A landscape with many valleys, sampled at points; each row gives a point and its height.
From any point a ball rolls to the lowest of the 4 points nearest to it. It stops when none of these is lower. Distance is the straight distance between rows; heights are no part of it.
<532> (h 10.9): [147  96 109 122 128  93  86 152 112  60 196 168 135 176 110 105]
<277> (h 35.7): [122 157 164 116 143 180 138 134  87 140  77 174  77 158  83 113]
<158> (h 10.6): [150 111 128 117 126  99  98 141 106  76 175 160 131 179 109 103]
<71> (h 24.1): [113 174 152 114 119 160 153 126 149 191  84  98 142  98 172 151]
<245> (h 24.2): [122 167 158 103 113 155 135 122 131 174  91 119 123 124 146 131]
<192> (h 26.3): [133 149 158 100 121 140 126 128 109 133 114 138 109 156 108 109]
<338> (h 43.2): [124  87  81 153 134  97 105 130 142 101 185 124 142 110 141 134]
<211> (h 20.6): [118 169 150 112 121 155 145 121 143 183  97 100 138 102 160 140]
<28> (h 30.2): [126 111  99 146 131  95 115 132 138 123 171 114 149 119 143 136]
<388> (h 22.1): [130 136 137 113 123 113 117 133 124 131 142 119 138 142 129 122]
<114> (h 23.0): [125  98  87 164 128 105 144 112 160 136 134  85 156  69 156 160]
<554> (h 23.6): [121 106  99 159 132 110 157 111 169 158 107  70 170  57 162 175]
<443> (h 17.9): [145  65  52 171 117  98 128  81 198  96 138 104 146  60 167 145]
<173> (h 61.8): [131  96  91 140 129  93  92 142 129  90 194 142 140 140 130 123]
<403> (h 29.6): [107 171 143 121 124 156 166 127 157 196  82  81 157  79 177 161]
<428> (h 24.8): [126 101  88 160 137  99 125 123 149 129 156 100 152  90 148 150]
<110> (h 20.5): [117 142 140 117 126 120 127 127 136 151 132 101 145 123 143 131]
<616> (h 35.1): [130 157 165 100 115 158 132 122 108 145  95 137 104 147 114 117]
<458> (h 24.4): [115 117 110 155 134 113 156 116 162 165 117  70 164  68 163 169]
<325> (h 18.1): [145  78  62 174 116 103 136  87 192 110 130  90 157  50 166 157]
<4> (h 29.8): [107 154 129 128 133 146 177 121 165 196  84  66 161  62 178 171]
<164> (h 23.3): [128  94  87 168 128 106 149 104 169 140 117  75 163  57 164 174]
<501> (h 24.6): [129 145 153 106 121 126 122 125 122 141 123 122 128 142 127 116]
<264> (h 27.3): [126 174 169 111 108 179 144 122 117 172  61 136 110 122 135 135]
<473> (h 10.0): [146 124 144 112 131 106 111 137 102  80 153 156 118 187  98 100]
<397> (h 21.3): [133  80  67 172 130 104 130 104 171 120 145  99 148  67 156 153]
<477> (h 10.3): [109 151 139 124 125 133 146 124 149 180 113  86 152  96 162 148]
<104> (h 14.6): [142 130 150 108 125 113 115 130 110 111 142 136 124 167 112 110]
<676> (h 24.0): [121 176 158 104 112 169 146 122 131 182  74 122 125 114 157 140]
<417> (h 36.2): [127 161 166 113 128 183 140 129  93 147  72 161  81 149  94 118]
<563> (h 25.5): [109 142 127 133 130 130 165 125 160 181 102  72 162  74 171 167]
<635> (h 7.7): [143 118 153 113 144 120 129 149  90  68 145 174  93 208  70  83]
<589> (h 10.2): [148  91 110 116 123  93  91 153 105  50 200 176 128 186 105  97]
<527> (h 28.9): [130 149 165 110 126 162 138 130  99 132  87 157  85 159  89 108]
<19> (h 11.2): [135 128 155 114 146 142 134 149  93  85 125 180  82 201  57  80]
<579> (h 12.9): [106 154 136 127 127 137 163 127 155 188 104  79 155  87 173 160]
<301> (h 38.0): [105 161 168 128 153 193 137 149  72 141  72 193  70 157  66 111]
<536> (h 32.3): [124 167 168 108 116 178 139 123 104 161  70 148 100 132 121 129]
<207> (h 11.0): [145  64  53 171 112 102 126  78 204  96 133  93 154  57 167 145]
<523> (h 22.3): [122 156 149 108 117 134 127 124 127 154 116 114 136 133 140 126]
<15> (h 12.1): [141 126 140 112 123 105 106 133 106  99 157 143 125 165 112 106]
<380> (h 31.7): [136 112 114 125 133  96  96 139 119  95 183 140 143 150 125 123]
<92> (h 41.8): [112 149 161 123 153 175 133 158  78 108 100 192  68 177  52  84]
<513> (h 8.9): [146 111 144 110 133 110 116 142  96  66 153 170 105 204  82  90]
<209> (h 11.1): [141 108 119 122 125  91  93 142 115  79 186 152 137 166 119 112]
<151> (h 21.2): [134 146 161 110 136 163 132 135  95 119 100 166  85 173  78  99]
<197> (h 11.3): [140 131 155 105 134 133 123 135  97  96 121 160  93 187  82  95]
<711> (h 38.5): [123 166 166 122 131 192 141 129  88 156  61 167  85 142  94 127]
<462> (h 24.5): [131  78  67 166 131  98 124 111 161 111 163 106 145  79 151 147]
<188> (h 28.8): [120 193 162 112 110 181 154 126 137 200  66 105 138  88 179 158]
<622> (h 18.2): [135 125 133 116 126 101 110 137 118 118 154 130 139 151 125 120]
<359> (h 28.7): [127 166 165 103 112 165 138 119 114 164  84 136 112 136 131 125]
<60> (h 24.3): [114 114 106 154 136 107 146 122 157 155 129  79 160  81 155 157]
<603> (h 38.8): [127 107 103 143 132  96 107 133 132 114 177 123 144 124 139 132]
<143> (h 15.3): [137 137 156 105 131 145 128 131  98 111 113 156  94 175  85  97]
<566> (h 39.3): [ 93 168 170 137 163 196 133 171  57 130  81 204  74 163  55 104]
<621> (h 30.0): [129  80  73 162 132  97 115 117 159 106 178 116 143  96 146 139]
<310> (h 19.2): [117 144 132 123 127 122 131 124 141 160 129  95 149 111 150 141]
<200> (h 27.0): [133  65  58 167 129  99 119 102 174  95 171 118 136  80 153 141]
<294> (h 22.0): [122 130 123 131 130 107 120 131 136 140 150 107 149 116 139 135]
<708> (h 66.2): [129  85  75 145 137  95  93 137 140  84 205 145 135 128 133 122]
<304> (h 15.0): [140 119 131 118 125  99 100 141 110  98 165 138 132 164 114 112]
<634> (h 9.9): [152  96 128 120 124  94 100 154  98  47 185 177 123 203  96  94]

Where does a ball stop that starts at each point below?
<554> -> <207>
<60> -> <207>
<462> -> <207>
<501> -> <477>
<711> -> <635>
<708> -> <635>
<458> -> <207>
<28> -> <477>

Write out the way that a ball takes from each point below.
<188> -> <211>, <477>
<603> -> <28>, <294>, <310>, <477>
<634> -> <513>, <635>
